A landscape with many valleys, sampled at points; each row gives a point and its height.
From any point a ball rolls to the lowest of the 2 points nearest to it. It stops when none of these is lower. Distance is the straight distance between rows; heights are no part of it.
K459: [ -1  -6 -21  -1  -5 -13   6 -13  20  -3  -2  13 -24  19   2 -16  -4  20
  -3  13  -4   1  30 -18   4   4  -5  -1  -7  -6   4  -3   3 -25]  (h 91)
K331: [-12   3   3   3  14  -9  -8   3   6   5 -18   0  -3  11 -31 -17  21  -3
  13  -5  -2 -28   1   4  29  -9 -18   6  -1  -1 -13  -7   8 -14]  (h 227)
K155: [ 14 -13   1 -13  16 -21   4 -32  -8   3   0 -35   5  19 -11  -2   9   1
  15 -18  -5 -18  16  -1   1 -13  -2  -7  -4  20  -7 -10  -1 -22]  (h 239)
K696: [  2   1 -12  15 -13  -7  -9   3  -5  -3 -14  -2  26   0   2   8  -6 -11
   3   5  18   1   6  24  -7   3  13 -11  12 -12  -1  10 -10  -6]  (h 657)
K935: [ -4   3  -3  15 -17 -19  11 -18   4 -19   1   0   3  12  14  10  -6  15
 -10  16  30  -4   6  -4   6 -10 -22  24  12  -4   0   9   9 -22]  (h 618)
K209: [-16  -8  -4 -14  -8  25 -30  -3   6 -12  -6  17 -25   1 -24   1  21   2
   0 -12 -14  -8   5  23  13   1  -8   3   9   3  16  19  22 -20]  (h 356)
K119: [-15 -21  17   3  -3   6   3   2 -19   1  -9   4   3 -30  13  -7  16  -1
   3  13 -36  -3   8 -13 -10  23   1   4   2  -4  -5   4  29  22]  (h 430)
K36: [ -5  -9  -2  -8   8  -7  11 -15  16  13  -3   5 -21  10   4 -21  -3  21
   7   3   3   8   6  -2   5   5 -12  11 -17   1   2  -5   7   0]  (h 126)
K554: [  3 -27   4  -5   7 -17   4 -19   0  15 -34 -23   5  -4  -4  -6   7   6
  -7   2  17   2  -3  -8  16  -3 -15  14  30  -8  18   4   6  -8]  (h 393)
K270: [ -7 -16   6   9   2   0  -1  -8  -5 -10   4   4  21  -6   3  29  10  -2
   5  12  -5 -13   6  -1  16   0  24 -25   0   4  -2   2  15  12]  (h 477)
K869: [ 12 -24 -11  17  23 -14  -3 -11  11  -7  10 -10   8  17 -23   0  -2  13
   6  -3  -5  -6   4  13  23 -18  -2 -14   5  10 -11  -8  -6 -10]  (h 285)
K589: [  9 -12  -1 -12   8  -5  -7  -5   4  11   4 -17  31 -23   9  14 -19  11
  14   8  21  20 -18   6   8  -1 -23  12  14   6   9 -12  -3  26]  (h 501)
K178: [ -1  15   5 -18 -14   6  -8 -14 -10 -34  12 -22  -4   1   5  13  -2  12
   1 -16  -8 -13   4  -6   0 -15 -20  -5  -4  18  -6  13  16 -20]  (h 509)
K873: [-10  37   6 -16 -10   3  18  10  -3   1  14 -14  -6  15  23  12   1 -17
   3   5  12  -5 -13   8  -4 -22  -4   3 -13   5 -13  -5 -25  -8]  (h 185)
K311: [ -8  -6 -24  -6  -8 -11 -13  -3 -11 -17   4  10   0  -5  18  10 -11 -23
  -5  13  -4 -34   5   8 -13  10 -15   7   6   7  -8   0  17  -7]  (h 428)
K93: [-10 -17   1  13  -4  18  -7  -3 -17  20 -19  24  21  -9  -5  -3   2 -10
   7   8  -9  13  13  13   4  22  20  -2  17 -13  -2  15   7   3]  (h 402)
K926: [ 10 -23  -6   1  10 -27  17 -17   0   1 -18  -6  -5   8   6 -18 -18  19
   5   7   3 -11  17 -14  10  -3 -30   9 -11   3  10   6  16  -6]  (h 160)
K695: [  6  -4  17  -4  10   3   0 -10  -4  20  -5 -14  22  -1   4   8 -14   9
  -2  -4  17  22  -1   8  -4 -10   6  11  10  -2   2  -7 -12  20]  (h 488)
K215: [ 10  20   4  13 -11  26   7  15 -21  24 -14  12   9  -5   7   7  -2 -22
  -7   1  -5   3 -18   9   7  -7  30 -17 -15  20  18  21 -30  11]  (h 264)
K661: [ 12  11  -5  15  10  20  -8  27   6  16   6  17   0 -15 -26  -4   8   0
 -13  -4 -10  11 -11 -15  23 -14 -10   2   8  -7  -1  -8 -24  15]  (h 279)
K226: [ -9  -3 -20   3  10 -11  13  10  18  26  -4  22 -20  -4 -11 -15  -8   1
  10  25  -9  11  -7  -4   4   7 -13  13  10 -17  -1  -7   1  13]  (h 221)
K360: [ -7  20 -14 -16 -21  14  12   8   2 -19  21   2 -12  16  15  19  -5  -6
   0  -4   7  -4   9   3  -9 -18   1   2   0   7  -9   4 -10 -25]  (h 216)
K849: [  1  10   4  23   4  -6   9  17  -8 -36  18   1  -5  16   2   1   3  17
   0 -25   6  -2  14  -9 -23  26  23 -16  -9  -5  -7   6  12   3]  (h 569)
K500: [  3  -5   9  12   9   8   2  27  17 -14  17  10  -3 -14  -9  17   6   1
 -14   1  18   8 -20  13  12 -10 -18  21  20 -15 -12   3   2   2]  (h 272)
K543: [-14 -13  -9  -2  -4   5 -12  -5   5  21  -3  17 -16  -9 -18 -13  12   4
  17   7   5   8  -3  36  -2  15 -10  19  11 -10   3  11   1 -17]  (h 313)
K702: [ -7 -16 -16   6   1  -5  19  27   8  20  -5  11  -7  -7   1 -18  -8 -20
  -3  25   1  -2  -9   6 -10  25   2  15  16 -27   2  -7   1  29]  (h 253)
K417: [  7  23   1  -6   2  10   2  23 -14  11  31  -3   4  10  10  21 -24 -10
  -3  -2  15   6  -5  -4 -18 -17  18  17   0  -1   1 -17 -30  16]  (h 370)
K447: [ -6  18  -4  12  -6  25  -3  18   2 -14   4   8  14  -9 -14  24   4  10
  22 -19 -12  11  20 -10  -4   7  20 -16 -13  14 -13  11  -2  -4]  (h 331)
K171: [  4   7  12  13   4  16  10  19   8  -2  21  -1   0  10   8   3 -14  18
 -12   9   9  23  -5  -4   9 -16  -4   5 -12  -4  -4 -15 -15  18]  (h 335)
K562: [-15 -19   6  10  -2  19 -14   3 -17  -9 -19  13  28 -24   2  -6   3 -10
   9   4 -19   1  10  10  -6  20  -2   9   8   6  -8  18  18  22]  (h 437)
K388: [ 15   8  -9 -14  -6  -1  -5  -4  -2  12 -16 -14  12   4  10 -16 -11 -11
   3   6   1  -4 -11   5  -3  -7  -9  11 -12  15  -2 -23 -12  13]  (h 97)
K840: [ 14  -1  -6   2  21 -11   2   5  10  -5  -2  -5  -4  -1 -24 -16  -5  -2
 -28  -5  -4 -12 -22 -13  17 -11 -13  -5  11 -13  -8 -22   5  25]  (h 342)
K691: [ 14   1   1 -10  -8 -18   2 -14   3  -9 -21 -11  10 -13  36   5 -16  13
  -5  20  19  16   1   0   2   2 -24 -13 -17  10   9   7   4   4]  (h 214)
K679: [  3   9  -2  15 -19   0  15  23   5 -23   2  20 -19  14  12   5   3  -5
 -33   9  14   9  -5   0   7  -8  -1  23  18 -23  -4   7   8  -2]  (h 602)
K166: [ -4  27   1  28 -24  12  24  28   3  -7   6  10  -6 -13   9  12  10 -11
  -8  12   3  -4 -14  -5 -14  -9   9  10   9 -10  -5  28 -13 -19]  (h 383)
K748: [ 22  23 -12 -11 -15  -2 -10  -9   3 -10   2   0 -13   7  -3 -13  -7  -1
 -21 -24 -10  -8   5 -19 -12 -25 -15   9 -15  12   0  -2  -4 -27]  (h 388)
K355: [  8  14  -2  -4  -6   3 -11  12  -2  -3  -7   5 -10   9  -2   0  12 -14
  -5 -18   3 -10 -13  -4 -10  -3  26 -15   1  -4  -4   6  -4 -13]  (h 583)
K828: [ -5 -10   6   2  -2   9  -7  13  10  13  10  18 -19  -5  -6  18  12  -5
  -6  15  15   6 -13  31   6  -6  -6  18  21 -12  -2   1  -4 -13]  (h 292)
K145: [ 10  -7 -21  -3   2   5  11   7   6 -13   1  12 -13  15   9  -3  -2   7
 -19   8 -21  -6   9   5  14   2   6 -15  -9  10  -4 -11   7  -1]  (h 427)
K324: [  9   8  -7 -19   0   9  -8  -8   8  -1  12 -18  -4   3   9  23   4   1
   2   4   1  -1 -10  18  10 -26 -29   5   0  18  -7 -14 -10 -10]  (h 260)
K647: [  1  13  10  -9   3  -4  -8  -2   9   6  -9  -6   5 -20   2 -15  -5  13
   7 -10  -5   8 -16 -14  -2  -1 -34  -1 -37  18   0  -7   3  16]  (h 269)
K15: [ -1  17   0   8 -18  -8 -16  -7  -3   9 -27  -4  24 -18 -15 -14  -1 -20
  25   0   9 -17  -1   8 -13  11 -18  -3  -7  -1  -7  13 -11  -6]  (h 632)
K98: [ 21 -11 -11   4  17 -12  21 -16  -2  -3  14 -18   7  25 -11   3  -1  10
   7 -10  -7 -12  16 -17  11 -30  -3  -9  -2   9 -10  -9 -16 -13]  (h 262)
K872: [  5 -16  -3   6  -9   6  20 -21 -13 -24   3   6   6  18  13   8 -10  13
  -1  -7   0   7  42 -14   4  -8   6   7  14  12   2  10  15 -11]  (h 484)
K362: [ 16  14  -2  10  -3 -12  -5   5   3   0  -2 -18  14 -11  -6  -4 -13 -13
  -7 -10  12 -10  -9 -25  -9 -14  -1   5   6 -25  -1  -6 -12   3]  (h 345)
K361: [ -3  -1   3   0   0   5  -1   3  -3   1  -1  -4  -6 -32   2  -5  11  -5
  -7  -4 -30  -2  -5 -22 -22  16   6  -6  -5  -9   1  -2   3  24]  (h 403)
K499: [-14   3   4  -5 -17  -2  -1 -12   9 -14  -2   1 -11  -1   0  10  10  17
  -9   7  28   2 -13  10  11 -12 -27  28  18   4   3  23  10 -35]  (h 623)
K23: [-17  18  28 -12  -7  19   9   9   4 -43   6  -4  -1  -7  -4   6  14  10
   8 -15  -3  -4  17  -9  12  11   3 -25 -21  17  -1  17  21  -6]  (h 478)
K299: [-28 -23   3   1   3  15   4 -12  -1  13 -12  17   5 -14  -4  -6   3   8
  20  10 -17  20  29   0   5  20  10  14   8 -10   3  16  18  -6]  (h 372)
K924: [ 12 -13 -16  -4  -8 -10   5 -12  -6 -20   7  -2  11  11  33  10 -19  -6
  -6  15   7 -11  19  14 -13   3  -4   0   6   5  -9   0  18   2]  (h 450)
K608: [-27   2   7  11   3   1  19  -2  18   6  10  -2   2  -2  -4  24  29 -10
  19  20 -15  -9 -12  -5  30 -14   1 -10  -9  10 -13  -3  -4  -8]  (h 416)
K453: [ 13  -1  10  -2   6 -21   6  -7   0  -5   4 -22  -2  11   2  -2  -2  -3
  -3  -2  21  -8 -11   5  -3 -12  -2  -2   6 -13  -2 -11  -8  -8]  (h 366)
K651: [ 14 -20  -5 -15  11 -24   6 -25   6  17 -16 -32 -11  17  12 -13  -1   2
 -12  -2  18  -1  -9  -7   3  -4  -3   1  12   4  14  -8   0  -4]  (h 380)
K876: [ -6  14  13 -19 -11   9  12 -16   5 -23   9 -11   4   0  17   5  11   3
   8 -12 -20  -2  15  -9   7  -5  -1 -20 -25  24  -6   0  13  -5]  (h 495)
K583: [  2 -23  13   8  11  -7   1 -12  -5   5  -8  -1  22   0  -1  -4 -17  13
   1  -5  10  16  20 -14  14   1  -2  25  15  -4   5  -1   4  11]  (h 475)
K960: [ 14  22   5  11   3  -7 -10  27  -9 -13  10  12 -12   7 -18  11  10   0
 -10 -31  19  -4 -21   2 -17   6   8   1   5 -19 -11  12  -4  -5]  (h 566)
K236: [-20 -20  -9  14   2 -10  12   4  -9  12  13   5  -2  16  17  15  -4 -15
   1  26   3   6  19   6  -4   8  36  -5   7 -26  15  -2  -6  16]  (h 479)
K83: [-10  14   0 -10 -13 -16  -4   2   1  -6   7   2 -31 -13  -6 -26  12  -1
  -7 -12  -2 -22 -17 -15 -26   6 -11  13  -6 -14  -6   1   7 -16]  (h 343)
K577: [  9   1  13 -18  16   0  -6 -13 -10  -6  22  -2 -14  12  -4  -9   5   5
   1 -38 -14 -14   8  -8  -8   6  14 -13 -18  13   2  -7  17  -1]  (h 535)
K673: [  4  -2  -5 -26  -7  14   7  -5   5 -16   8   7 -32  17  16  17   6 -12
  -8 -10  -1 -14  10  -3  -5  -6  21  -6   6   8   9  -4   9 -21]  (h 252)
K942: [  6  17  -4  -9   3  15 -11   4  -3 -15  17  -1   9   1   4  33  -2   0
  14 -16 -14  14  16   6  -4   2  37 -31 -22  21   4  11 -18  -1]  (h 365)
K411: [-13  -9  11  25   7  -6  20  11  -5   4  17  11  -8  17   3  12  11 -11
   1   5  -2   9  -2 -11   0  18  38 -10   1  -5   7  -7  -2  29]  (h 465)
K626: [  8 -26  -3 -27  15 -12  -5 -40  -3   8   4 -17 -19   4   5   2  13   6
   4 -13 -18 -10   6  -1   6  -6   4  -7  -1   7  10  -6  10 -12]  (h 210)
K329: [-13  12   0  20   3  -5 -11  22  -4 -16 -12  -2   3   3 -34 -24   4  -5
  -4   5   3 -30  -3   8  17   6 -28   4  -1  -7 -25  -4   6   5]  (h 144)
K394: [  5  38  -1 -17 -22   6   1  -1  -3   3 -17 -14  12   3  24   3  -5 -26
  10  13   8 -10 -20   9  -9 -15 -13   1 -11  19  -4  -1 -23  -2]  (h 150)
K233: [ 14  13 -19  -5 -10  -9 -12 -17   5   1  -8  -8   6  -9   6   3 -11   0
 -10   3   6 -11  -3 -13 -12 -13 -18   5   2  -3  -1   1 -16 -20]  (h 367)
K779: [  3 -13 -11 -23   5  11 -21 -21 -11  32  12 -10  -2  -6  -5   7   4   1
  10  -2  -7  19  -1  20 -17   4  11  -8  13  -7  11   4 -14 -14]  (h 287)
K484: [ -5  -3  16  -6  -8  -4   8 -15  10  11 -20  -5   8 -19  22  -5 -12  12
   5  13   6  20 -17 -10  -6  -2 -24   5 -16   7   1  -1   7  11]  (h 238)
K163: [ -4  13  -7  19  -6   0  21   8   9   0 -12   9   4  22  12  -1  -8   2
   0  14  -4  12  22 -14  15 -15  19 -11 -19  -8  13  -6 -21   9]  (h 186)
K135: [  0   1  20  21   3  11  28  14   3 -11  14   2 -23   7   3  11  29  18
  -2 -10 -10  13 -15 -19  -1  18  37 -10   2   7   5  12   3  22]  (h 451)
K31: [ -4  14   1  -6   7   7  11   7   3 -13  18   8 -17  24 -10  -1  12   8
  12 -29   0  -5  13   2  -9  19  25 -18 -18   6  -5  -5   2 -11]  (h 552)
K871: [ 12   7  -5  -5   1   6  12   9   3  10  21 -13  -1   8  19  13 -20  -5
 -18  17   6   1  -5  -4  -1 -18  10  -9 -11   9  10 -23 -21  13]  (h 351)
K6: [-10 -12  35 -10   3 -11 -10 -15 -20  -4   8 -17   1   1  -6  -4   0   6
   6 -11  18 -14 -10  13   8   5 -27  27   6   0  -4  -3  29   1]  (h 449)
K632: [ -9  -4   3   5   8   0 -30   4  -3 -14   7   4  -2  -2 -16  -8  -1  19
   1  -5   3  -7   3  16   8   2 -35  15 -11   9  -8  -3  18  -2]  (h 415)
K323: [-16  11  -1   1  -6  14  -4   3   7   3  12   0  12  -8 -14  29   9   8
  30  -5  -5   1  26  -8  -5 -16   8   4  -2   9 -14   0 -19 -16]  (h 293)
K359: [ -8 -22  -1  -2  22 -13 -21 -21   8   2 -10  -7  -1   3 -22  -5  10   5
  12   2  -3 -19   4  18  25  -5 -14 -14  -5   5   3  -9  14  -9]  (h 275)
K51: [ -7  10  11  21 -11  11  -2  14  12   8  -2   0   3 -31  -6  13  11 -16
   8  13   4   1 -17   7  -9 -12  -8   7  10  -6 -12  11 -17 -17]  (h 361)
K623: [ -7   5  18  11 -23  -5  15   9   2 -15  14   4   9   4  13  13   4   2
  -5   7  21   8  -3   0  -7 -12  -4  19  10  -9  -8  11  13   1]  (h 611)
K120: [-12 -16   4  -3  13  11 -20  -8   2  27   1  -4  11 -18 -10   1  13 -13
  19  12 -17   4  -8  14   4   4  11  -7   9  -2   6  -5 -11  -6]  (h 314)
K899: [  0 -27  -5  -5  -1  -6   8 -16  -7 -35  13  -3   0   0  14   3 -18  13
  -3  -5 -12 -10  31   7  -4  12  -1  -7  -2  11   1  15  18 -16]  (h 469)
K764: [ 11  -4   0  11  -5 -17  19   9   8 -22  23  10 -20  21   7  -5 -12   6
 -13 -13   1   9  13 -12 -30  10  20  -4   0 -19   1   2   9  -1]  (h 584)
K599: [  5   5  -9  10 -10 -12  17  -8   6   3 -15   3 -10  24   5 -17  -5  -4
  -4   1  16   2  17 -21  -4 -12   4  14   3 -11   0   1  -7 -17]  (h 127)
K901: [-23 -14  18   3  -9  11   0 -14  -4   7 -10  15   4  -7 -18 -15  12   3
  24  -5   8  -3  21  16  -4  15  -7  33   6   1   8  14  16 -17]  (h 340)
K100: [-12  -4  16   0   6  -4  -6   5  -9  -6   8  -4   8 -11  -8  -3   0  10
   8   7   6  -6  -7  11  19   1 -45  34   2   7 -13 -10  26  23]  (h 435)
K505: [ -4  11   8   2   7   9 -10  11 -11  18  18  11   4   7 -17  -7  -1  -7
  11 -14   9  -1  -7   6 -10   4  13   6  -5   1  -6 -14 -10  12]  (h 529)
K593: [ -8 -12 -23 -13  -2 -25   2 -25   0   2 -11   6  -5  -2  14  -5  -8 -12
   8  16   9 -28  20 -14 -14  18 -11   4  -2   1   5  -2   9 -16]  (h 401)
K122: [  2  18  -2  20  -6 -13  12   7  -7   7 -15   3  -8  36   1  -8 -15  -6
  -2  -6  16  12  26 -29  -8 -16  28   7  -8 -21  20   1 -19   2]  (h 156)
K456: [  7   7  -7 -14  -3  14   1   1   6  -5  12   2  -3   1  16  19   0   8
 -12  -5 -18  16  -8   1   0  -2  21 -35 -23  22   9  -7 -12   3]  (h 385)
K325: [ -5   4  -2  21   9   6  -6  20  10  -2  10   8   7 -13 -35   1  11   5
  -8   3  -2   8   1   4   8   0 -17   8   7 -15 -15  -7  -5  10]  (h 234)
K419: [  9 -20  12   0  11  -8  -4 -12 -17  -4   2 -11   8   3 -15  -7  -6  13
   3  -7  21  -3  11  11  10  -4 -19  42  26  -5  -1  -3  16   3]  (h 462)
K449: [  1 -17  -3  -4   3  -2   3  -5   8   6   4  -9  19 -10  33  21 -17 -10
   7  35  19  -2 -13  10   9   1 -14   0   9  12   4 -20  -3  28]  (h 512)
K820: [ -1  -4  -1   4   6  -5 -23   2  -3   5 -15   7  -3  -4 -26  -6  15 -24
  -4  -9   1 -21 -21  10  -2   3  10  -9  19 -18   0  10   1  -5]  (h 600)
K789: [ -5  -5  -6   9   2  -4  11   9   3   1   0   8   5   2   8 -11 -17  -2
 -12  14  -6  10   8  -3  -7  27  11  -7   9 -17  -4  -3  11  24]  (h 288)
K689: [-15   5  24   9 -12  16  16   9  -8 -30 -11   6   5  -3  -2  16  21   4
   2 -13  -5   2   6 -15  24  -7   6  -7   1  15  -6  26  24   7]  (h 454)
K634: [  5 -25   6   4   3   5  10 -14  -3  -5  -4 -12  17   8  14  30  -2  19
  -2  12   3   6  15  -4  29  -7   9 -12   6   4   1  -3  10   5]  (h 491)
K559: [  6   4  13  17  -7   2 -17   4  -9   9 -20  -7  28 -21 -25  -6   1 -30
  16 -12   4  -9 -17   8 -11   7   1   6  18 -14   1  22  -3   1]  (h 616)
K374: [ 13  -5 -19  24 -14  -1  13  15   5 -33  14  17 -12  28  18   7 -22   1
 -28   9  12   7  14  -3 -12   3   0  11   8 -13  -5  -5  13   1]  (h 594)
K688: [  3   4  21 -29  -3  -6   1 -14 -15 -21  21 -16 -17   3   0   3  10   6
   3 -29 -10 -20  -4   2 -19  -3  -1  -1  -5  11  -1   2  24 -22]  (h 522)
K800: [  3  10 -26 -12   1   1  -2  -4  20 -17   3  -2 -13  -9  18   4   0   1
 -10  10 -21   1  -3 -13 -11   6   1 -31 -18   2   0  -3  -1 -10]  (h 404)
K89: [ 17  11  -8 -23   3   8 -22  -2  -9  22  13 -11  -2   9   3  -1  -4   6
   2 -13  -8  20  -6  28 -13  12  17 -23 -14   4  15   2 -22 -10]  (h 261)
K275: [ -5   0   8  17  26  -9   6   5   1  -1   5   4  -9   8 -24 -16  13   0
   0  -8 -10 -11 -15 -18  14  -7   6  -3  -5  -8 -10 -16   1  14]  (h 368)
K563: [  5  17  13  12  -3  -2 -10  16  -4  14  -4  -2  19 -20  -2   0  -6 -10
  -4   4 -10  20 -21  -1 -12   2  22 -35  -4 -12   7  16 -15  19]  (h 317)
K422: [ -1   0   3   5  -9  -8  -1   3  10  -5   2   9 -19 -10  -5  -2  -2  -1
 -18  -4   8 -10  -7 -26 -15  -4  -2  18  17 -21  -2  13   9 -13]  (h 316)
K637: [  1  13  12 -14  -7   1   0  -5 -11  -2   2  -6  -4 -17  11 -13   2   6
 -16  -9 -21  25 -20  -7 -27  20  16 -22 -18   1   0   8   4  10]  (h 375)
K157: [ -4  -6  20  10   3   6  11   5 -12 -16 -15   2  -7  -6  -1  -1  21  14
  -3 -16 -19   2   0 -18   5  19  19 -17  -5   2  -1  16  17  14]  (h 433)
K4: [ -9  -8  -5 -13 -11   3  11  -7  18  -4  -4  20 -26  -7  13   2  12  -3
 -14   6  -5 -13   6 -20  -6 -10  12   7  15  -4   9   4  10 -23]  (h 286)
K478: [  7  21  -9  10   1   5 -11  23  -5 -16 -20  -1  22  -1 -12 -19  -8 -10
  -5  -5  -2 -13  -1   6  11   7 -24   6  -9   2 -16 -11  -8  21]  (h 171)
K572: [ 16   0 -15  -6   9  -3   1  -2   4  26 -13 -10   8  -5  11  -8 -22  -1
  -2   6   6   9   9 -26   2 -14 -10  19   3   8   6 -18 -20  11]  (h 145)
K909: [ 12  -5 -22 -23   2  11 -13  -6  -1  20 -11  11 -16   7   5  -8 -12   5
 -10  10  -9  19  -6  26   5  11  -7  -2  -1   0  11   0  -1  -9]  (h 307)
K951: [  9  18 -15 -22   1   5 -12   1  -3  35   9   2   2  -1  -5 -21 -12   1
  -7  -1 -23  20 -23  17  -5   6   7 -16 -20  11  10 -15 -24  19]  (h 222)
K968: [  3 -13   5 -22   9   4 -19 -23   1  10   8 -13 -10  -3   1   3  10   6
   5 -10 -16  -9  -5  -5   9 -23 -25   7  -8  13   2 -13   8 -13]  (h 235)
K698: [  8   5  -6   9  12  -2   4  22  19   2  13  -6   6 -12  -7  -8 -14   0
 -22   7   0  15 -23 -12  17  -3  -6  -2   0 -12   5 -16 -16  30]  (h 315)
K46: [  8   8 -18 -35  -3   2  -8  -2  -6  24  -6  -3  15   3  10 -19 -16 -11
   4   7   5   1 -16  28 -10  18   5  -4 -15  23  11 -20 -18  27]  (h 162)
K918: [-13  -3  14   4   7   3   4   0   6  17  -3  -4  12 -15  -1   5  10 -19
  12  15   8  -5 -22  14   2  -6  -4   4   2   1  -8  -8  -6  16]  (h 338)
K316: [-14   4   5  16   8   4  24   5  -5  29   4   6   6   8  -2 -24   7 -13
  18   5   0   7   7   3 -11  14  24   2 -13  -8  -1  -8 -18  11]  (h 510)
K998: [-25   6  18  15   8  -7  21  12   1   7  12  -1  -4   1 -21   4  35 -11
  22   2 -11 -23 -13   0   8   1   7  -2  -3  -3 -21  -5   1   5]  (h 394)
K82: [ -4  11  -2  22  -4  18  14  21  -7   6 -10  15  15  -2   1  -2   4  -6
  -4   6 -13  18   2  -5   9  -1  24  -8  -5   7  -1   3 -14  13]  (h 223)
K522: [-12  -3  -2  16   7 -14   8   0  -2  11   1   6  -7  13   0   1   3 -17
  16  14  11  -2  14  -1 -19   8  30 -11   1 -21   5   2 -11 -14]  (h 494)
K396: [ 21  -2 -19 -29   6  12 -18  -5   8  13   5   6 -13   1  12   9 -15  -2
  -4   8   2  -2 -17  23  -2  -8 -24  12   1  19  11 -15  -4   0]  (h 284)
K63: [ -1 -10 -14   1  13  -3   4   8  10  29 -18  16  15 -21  -3  -9 -18  -4
   9  27  -8  13   2 -15  11   5 -15  15   2   0   4 -16  -5  26]  (h 187)
K902: [ 12   8  11   9  16   7 -17  22 -17   1  20  10  -6  13 -23  -3   4  11
   5 -44  12   7   0   0 -22  19  24  12  -5  -9  -8   4  -7  10]  (h 548)
K11: [ -5   3  -4  15   8  -8  -4  20  -4 -14 -11   1  18   4 -11 -24 -16  11
   1  -7  -7   1  14  -3  -7  19  -8  -6  -5  -8 -14  -4   6  23]  (h 249)
K652: [-15   0 -11  -7   4 -15 -10  -1   2  -2  12   3 -20  -7   0 -19  -3   2
   6  -1   1 -22  10  -1 -28  22 -10   4 -15   0  -3  -4   3 -16]  (h 373)
K161: [ -4 -12   6   0  -4  10 -20  -5  -7 -27   8   2  -8  14 -15   3   7  15
   4 -18   4 -11  13  23  12  -3 -14   5   8   7   6  15  22 -29]  (h 386)
K539: [ -4 -21  14  -4  10 -19  -9  -7   1  11 -18 -15  15  -9 -10 -14   0   5
   7   8  18   4 -22  12  27   8   0 -12  22 -11  13   5  10   2]  (h 409)
K773: [  6  -8  -8   5  14   5 -13   3  -4 -16   0   8   9  -1   1   4  12   2
 -24   0 -18  -5  -6  -1  12  12  13 -28   5   6  -4 -12  10  22]  (h 452)
K734: [  5  17  10   3  -8  16  -7   8 -10  17 -20  -2  -1  -8   4  16   2  -7
  -4   1 -12  25 -11   9   6  -6  30 -37 -11  -1  13  26 -26  -8]  (h 289)
K723: [ 13  12  19  -4  -5  -7  -6  -1   0  -7  -4 -22  20 -25   4 -12 -14  -5
 -15 -12   2   9 -32  -2 -23   9   7 -23  -4  -2   9   5  -5  16]  (h 348)
K819: [ 15  -6 -14  -9  -4 -12  12 -10   7   7 -28   9  -1  -2  22  -3 -20  12
  -4  19  12  13  11 -10  17   1 -38   2   6  12  18   6   4  -4]  (h 190)
K787: [ -4   5 -11  -1 -18   4 -12  -7 -11  19 -36  -1  23   1   8 -10  -7 -13
   9   9   8   3  11  10  -7   4  -2   2   1   5   5  14 -18 -11]  (h 646)
K767: [  6  -4  -3  -4   6   7 -10  -9   7  11   9  -6  -9  -1  -2  15   6   4
   7  -3 -12   3   9 -14  -5 -21  10  -4   3   4  -2 -14 -10 -16]  (h 263)
K247: [  4  -7  -8 -20  -8  18 -21  -3   2  18 -10  14 -25  -2 -12  -6  15  -1
 -10  -7  -9  17  -5  10   8  -2  10   5  14  -8  21  11  11 -22]  (h 328)

Where does a ball stop that starts at each point below?
K872 -> K388
K119 -> K459
K419 -> K626
K166 -> K388
K15 -> K157
K773 -> K626
K849 -> K157

Call two points neighbours if one is among the 2 nearest of the other. Go from one point of each pair to the other, from neighbour to neighbour, staying as low as possible. Name the highest point that can't be avoided.
K459, K626 -> K789
K626, K157 -> K178
K459, K698 -> K608
K362, K459 -> K539
K329, K626 -> K869
K459, K388 -> K647
